Each row is a point on a landscape with many peaks, with its height.
From any point a climber takes the steepest step (rise divided by distance) to one of its 2 nearest points. It stops when none of these is higher. Distance is the straight distance between rows; heights are no part of it.
j780 h=56.0: [94 94 78 122 88 95 136 120 123 124 118 144 58 66 125 76 132 78 57 105 89 95 91 104 158 120 123 114]
j308 h=29.7: [105 102 67 93 92 115 106 102 91 92 86 78 126 101 94 105 89 105 122 91 106 117 126 111 119 112 81 92]
j374 h=33.0: [93 86 99 131 96 114 96 70 101 91 61 106 126 103 71 94 118 67 108 91 140 107 126 96 83 77 109 108]
j765 h=8.2: [86 112 89 121 125 121 114 100 95 110 52 123 80 83 92 82 119 97 87 100 120 116 84 89 153 123 129 78]
j738 h=41.8: [125 71 88 115 109 126 98 127 87 126 132 116 45 83 122 106 62 102 62 86 83 108 55 115 121 98 115 105]
j450 h=29.8: [119 67 80 65 83 73 67 106 62 79 78 79 152 140 75 74 99 113 139 117 79 131 125 131 64 122 55 127]
j510 h=42.7: [120 148 132 76 101 115 83 100 134 82 91 78 129 116 83 151 77 113 112 85 107 83 169 38 76 71 102 103]
j541 h=26.1: [111 132 94 89 89 88 131 99 117 90 86 116 117 101 97 112 115 96 133 78 101 114 134 84 141 106 89 89]
j127 h=32.4: [140 117 100 88 65 97 68 136 98 91 97 79 164 163 142 120 72 87 116 82 105 78 134 103 64 122 82 121]
j88 h=48.6: [83 100 144 101 107 86 57 90 140 94 105 110 93 59 71 160 69 133 115 105 107 51 124 77 85 54 91 119]
j874 h=40.3: [107 80 84 97 63 97 71 98 130 103 119 104 121 78 109 130 77 96 137 90 87 70 136 81 115 73 60 116]
j22 h=24.0: [102 53 87 114 124 47 101 99 90 74 149 125 73 89 101 90 98 124 107 103 68 129 67 109 105 100 90 92]
j712 h=44.1: [113 73 46 96 68 86 128 104 78 104 64 100 101 97 106 103 158 95 123 80 120 112 84 139 117 125 58 101]
j23 h=43.3: [111 97 108 121 76 81 148 82 113 109 89 168 77 123 103 98 142 40 100 77 132 101 105 101 119 105 113 98]
j416 h=1.7: [68 147 99 135 117 96 61 105 125 87 90 75 50 113 112 63 121 50 89 137 81 124 49 107 128 119 153 65]
j279 h=27.8: [75 92 131 123 114 108 76 67 128 80 93 105 114 95 61 100 95 97 90 119 132 91 139 90 63 56 125 115]
j298 h=21.5: [65 106 112 115 124 124 84 102 133 92 90 118 94 54 72 111 113 116 91 106 108 86 118 93 131 77 129 114]
j249 h=72.3: [95 111 129 115 138 123 78 118 138 126 124 127 74 65 99 134 30 128 82 108 78 79 104 63 120 81 108 95]
j852 h=12.3: [84 106 71 98 117 159 122 105 52 117 74 59 96 59 99 72 94 130 71 103 102 109 84 107 135 116 105 93]
j50 h=51.5: [103 83 66 88 61 84 160 111 100 127 115 157 55 63 129 76 134 87 74 95 83 90 102 105 151 122 97 115]
j901 h=25.2: [142 92 111 67 106 87 110 98 87 120 88 108 104 141 85 138 72 75 120 72 108 118 143 83 63 106 65 101]
j946 h=59.1: [105 93 111 97 112 154 56 93 100 112 122 86 74 68 100 133 16 144 90 115 87 79 111 65 122 91 84 104]
j473 h=11.6: [110 124 126 68 69 85 146 86 135 99 128 144 106 97 129 109 88 64 104 86 87 61 155 53 115 66 91 113]
j952 h=58.0: [93 111 135 104 123 96 68 93 152 108 120 124 91 74 79 147 53 115 92 104 102 63 129 51 89 60 109 93]
j995 h=10.1: [89 120 44 82 102 141 118 121 45 121 49 30 123 59 109 72 110 125 82 112 89 93 78 121 104 138 93 91]
j914 h=52.6: [105 80 104 104 107 130 50 71 108 93 134 92 89 78 102 123 25 125 121 119 83 78 121 64 103 89 67 93]
j160 h=25.9: [127 166 116 86 50 68 134 88 128 66 87 79 134 155 139 90 137 76 140 83 96 77 137 83 152 87 107 139]
j466 h=13.2: [106 72 109 78 123 141 118 87 23 130 106 63 80 108 92 90 57 125 68 112 119 116 75 127 69 104 81 92]
j591 h=5.1: [86 122 103 133 122 98 91 109 127 98 86 129 54 113 108 84 121 64 85 101 103 123 66 105 131 133 152 76]
j9 h=30.5: [130 38 67 81 85 105 123 114 66 157 105 93 64 92 101 119 117 110 80 78 95 98 58 144 98 102 65 109]
j653 h=16.6: [115 128 93 113 108 152 123 111 85 148 44 101 111 90 84 106 107 71 77 82 115 88 124 83 95 106 98 96]
j606 h=28.0: [103 153 123 90 59 111 55 133 147 80 64 65 158 118 115 126 122 113 121 101 120 36 135 118 113 77 115 160]
j741 h=39.5: [84 86 83 106 42 89 128 104 134 97 114 145 99 59 106 105 133 83 107 93 100 53 132 95 146 63 102 139]
j675 h=30.3: [132 96 89 80 77 91 61 125 66 109 79 75 169 160 124 101 78 97 118 109 106 84 119 122 32 129 66 113]
j461 h=28.4: [111 158 113 109 35 95 105 110 143 76 86 71 142 147 136 95 154 70 123 87 104 49 127 108 149 74 107 156]
j747 h=74.5: [106 95 121 132 133 59 100 105 131 97 140 122 80 118 102 118 76 86 89 99 76 121 81 81 53 112 123 75]
j228 h=27.9: [134 97 91 69 93 90 100 104 72 125 65 80 141 147 85 112 105 79 124 80 114 109 119 125 45 124 65 106]
j106 h=8.4: [78 141 61 92 85 148 98 131 74 107 43 43 161 79 121 69 106 115 97 119 99 75 108 111 98 145 102 85]
j544 h=61.6: [84 131 110 133 111 101 66 125 120 67 169 47 60 105 118 70 68 113 83 139 54 123 51 126 96 83 139 82]
j812 h=26.9: [54 117 138 132 116 79 76 88 160 68 105 115 103 63 76 119 127 111 107 107 109 82 91 91 95 75 143 93]
j817 h=21.4: [118 61 68 55 107 108 106 105 44 156 89 55 101 120 82 103 110 120 112 113 97 84 57 149 31 109 49 98]
j377 h=32.5: [105 77 95 66 107 63 94 88 70 57 93 85 140 131 68 81 100 124 150 112 86 141 122 108 91 106 59 105]
j567 h=14.3: [101 145 95 86 105 148 106 89 71 119 16 71 128 111 93 98 114 73 101 82 138 101 118 80 87 119 102 80]
j424 h=15.0: [75 89 74 102 108 163 84 106 92 102 109 80 89 50 96 86 64 150 69 113 92 95 93 100 144 85 107 111]
j502 h=43.6: [89 67 64 74 106 110 120 78 41 106 67 61 90 91 88 72 144 120 105 113 122 123 55 145 96 128 78 91]
j340 h=14.1: [120 104 111 53 83 67 148 95 103 118 148 152 90 98 136 97 79 73 114 83 84 96 132 69 103 100 81 93]
j517 h=17.3: [113 87 74 78 101 143 99 98 35 143 86 51 106 103 103 109 56 110 87 112 100 84 77 130 41 113 50 85]
j85 h=46.6: [101 88 99 94 91 98 69 87 115 98 129 101 106 102 105 137 42 118 126 93 83 93 135 59 92 88 63 97]
j521 h=54.3: [96 63 122 69 138 112 99 86 52 106 121 94 61 130 82 71 129 115 74 125 124 135 33 156 81 117 110 100]
j257 h=54.0: [99 149 157 107 133 68 112 94 140 85 120 119 116 96 96 130 97 116 103 66 94 101 104 31 76 87 130 64]
j822 h=78.0: [82 115 126 145 124 84 52 95 132 82 167 80 77 96 102 89 68 108 90 136 65 111 57 109 60 85 135 79]
j283 h=9.8: [93 103 110 77 137 139 122 81 48 107 92 67 105 108 76 89 63 109 82 108 125 121 119 104 81 117 102 84]
j407 h=12.8: [107 131 117 89 97 135 108 66 78 94 12 95 118 127 83 103 120 71 104 72 143 119 119 65 109 111 121 80]
j818 h=33.4: [96 113 73 106 54 124 80 122 112 84 75 67 161 101 109 105 125 107 127 88 109 84 129 127 121 97 80 118]
j607 h=29.0: [82 76 89 145 118 56 90 99 128 63 146 116 89 85 94 90 104 120 110 100 75 135 73 104 115 90 117 83]
j706 h=47.9: [80 55 99 60 131 112 108 66 43 102 89 85 87 113 75 74 141 129 99 109 126 142 60 145 100 123 90 90]
j324 h=37.2: [108 78 89 126 87 102 120 88 93 101 72 135 113 124 79 107 135 55 109 74 119 114 121 105 89 86 91 101]
j501 h=51.6: [108 89 125 121 97 40 129 94 129 101 121 156 86 131 102 100 127 41 102 83 97 112 107 89 75 94 114 89]
j947 h=17.4: [75 86 83 99 103 150 70 106 104 116 98 83 103 42 75 106 83 140 83 111 103 76 124 105 126 69 104 120]
j582 h=35.9: [101 89 116 80 134 64 108 66 77 60 98 89 125 119 71 90 84 127 137 106 101 143 123 83 84 97 84 87]
j247 h=52.5: [81 61 132 114 139 87 89 52 70 67 146 95 103 120 70 63 57 116 74 156 101 123 102 88 52 91 113 99]
j360 h=40.9: [74 133 148 109 87 59 123 103 161 100 125 151 100 56 116 103 136 99 103 100 97 53 102 68 127 75 127 97]
j940 h=41.1: [97 77 51 87 70 90 114 90 54 106 54 60 120 103 97 79 162 100 119 91 119 112 67 147 84 126 54 95]
j454 h=40.6: [70 59 80 125 116 98 95 71 86 59 93 103 79 92 96 64 134 98 98 113 117 142 68 121 129 108 127 87]
j872 h=60.5: [110 88 124 106 133 43 112 94 119 108 116 139 71 145 85 106 118 62 107 93 101 128 78 103 65 109 122 82]
j635 h=46.7: [81 86 149 111 154 60 89 60 72 62 125 108 105 132 61 56 85 107 86 136 81 136 94 83 29 105 122 89]
j723 h=49.0: [99 96 84 127 99 103 108 140 107 114 142 126 43 93 126 94 93 100 53 101 71 108 61 115 140 111 136 113]
j230 h=6.8: [92 147 76 85 83 122 99 126 68 90 29 54 165 107 138 79 122 100 110 101 115 87 80 124 85 159 105 77]
j344 h=45.5: [62 59 96 114 118 101 84 67 62 69 98 94 63 112 97 45 127 89 66 132 125 144 53 135 119 122 140 97]
j341 h=38.4: [102 138 107 77 90 124 64 106 125 85 82 64 147 103 90 122 77 118 121 102 110 74 161 84 93 84 97 111]
j724 h=18.7: [127 129 111 91 110 143 121 106 105 143 60 116 108 108 77 135 88 69 75 68 121 86 146 57 95 100 110 104]
j72 h=23.3: [109 131 111 99 55 75 153 87 116 78 84 129 111 119 120 96 141 68 129 76 104 89 129 74 155 81 94 115]
j930 h=35.4: [124 54 74 98 95 115 98 113 69 127 122 104 49 93 118 116 78 110 82 82 86 118 49 124 107 103 73 115]
j705 h=27.0: [133 46 66 64 65 75 111 111 67 155 107 100 101 114 116 118 115 104 115 82 81 99 85 136 78 119 41 118]
j199 h=47.6: [113 159 144 87 105 79 113 93 142 78 95 105 121 95 100 134 106 114 110 73 96 83 140 25 102 71 116 93]
j561 h=22.0: [122 103 103 95 106 98 115 91 109 125 105 132 97 122 98 138 66 63 96 70 106 94 142 71 76 91 101 104]
j943 h=46.9: [111 97 103 104 112 127 78 146 75 73 150 74 39 110 120 60 81 108 50 125 93 135 38 153 99 100 131 105]
j990 h=10.6: [94 105 73 112 118 147 127 106 65 127 43 95 76 69 95 76 129 106 73 95 109 110 62 111 135 132 112 76]
j470 h=46.8: [80 109 117 121 75 68 127 99 154 79 129 161 89 65 116 90 141 78 99 97 96 74 104 89 149 84 124 102]
j503 h=24.5: [123 71 48 61 80 79 95 131 70 150 92 67 119 114 120 113 116 112 120 95 87 72 60 148 41 136 40 100]
j708 h=42.1: [87 92 105 104 119 129 95 115 63 66 111 69 44 109 113 45 111 102 54 129 119 143 30 149 123 121 150 92]
j98 h=34.9: [122 135 104 92 66 126 55 125 126 99 93 72 164 126 129 125 63 108 110 95 112 75 156 90 80 102 96 124]
j548 h=17.0: [116 64 106 60 101 58 123 92 95 123 149 138 69 108 118 126 69 89 115 93 84 110 100 92 95 108 61 92]
j918 h=63.0: [105 121 142 119 123 57 105 87 142 109 151 132 100 103 109 126 70 106 92 82 70 104 98 47 50 103 123 62]
j303 h=47.7: [106 72 53 92 55 84 158 105 84 111 98 129 71 76 122 94 154 96 102 80 107 103 97 123 149 130 75 108]
j906 h=20.3: [118 50 103 91 117 45 100 102 97 99 150 137 72 106 103 119 83 116 123 96 66 129 72 94 102 100 61 93]
j367 h=31.0: [113 137 95 103 51 108 91 128 132 90 73 82 151 119 120 110 133 99 123 84 110 60 136 116 134 88 95 138]
j908 h=33.3: [86 85 101 90 49 90 81 109 144 113 111 123 103 60 109 143 94 99 113 87 90 38 133 96 135 45 75 148]
j209 h=52.4: [99 129 107 125 112 128 68 150 108 71 144 79 37 93 120 62 65 101 56 131 71 123 54 127 118 85 138 103]
j376 h=33.1: [65 120 130 132 120 69 89 114 176 91 137 132 96 60 100 119 101 113 97 106 90 67 81 83 108 82 142 93]
j892 h=40.8: [93 95 138 111 142 47 92 67 94 61 118 110 125 115 63 84 84 127 121 111 89 143 106 68 48 91 104 70]
j547 h=61.5: [76 80 131 143 135 95 56 74 101 77 153 95 86 104 77 74 59 110 85 150 80 106 85 103 53 70 123 95]
j97 h=35.2: [73 89 82 142 109 83 98 84 129 59 105 118 98 79 83 81 140 99 117 107 111 126 83 103 131 92 115 83]
j638 h=13.5: [93 121 72 119 114 149 141 111 69 159 17 87 101 69 92 83 130 78 79 103 106 72 71 94 96 113 97 88]

Call two points neighbours if one is among the 2 nearest of the other. Go from one point of each pair to the other, from neighbour to neighbour, staying as high as possible. Name the lowest point that can't be avoided.
j780, j521 | j940
j470, j249 | j908
j822, j344 | j708

Where does a climber stop that starts at each point below?
j705 | j780
j340 | j344
j450 | j822
j473 | j818
j638 | j747
j279 | j747
j228 | j747
j908 | j249
j298 | j470
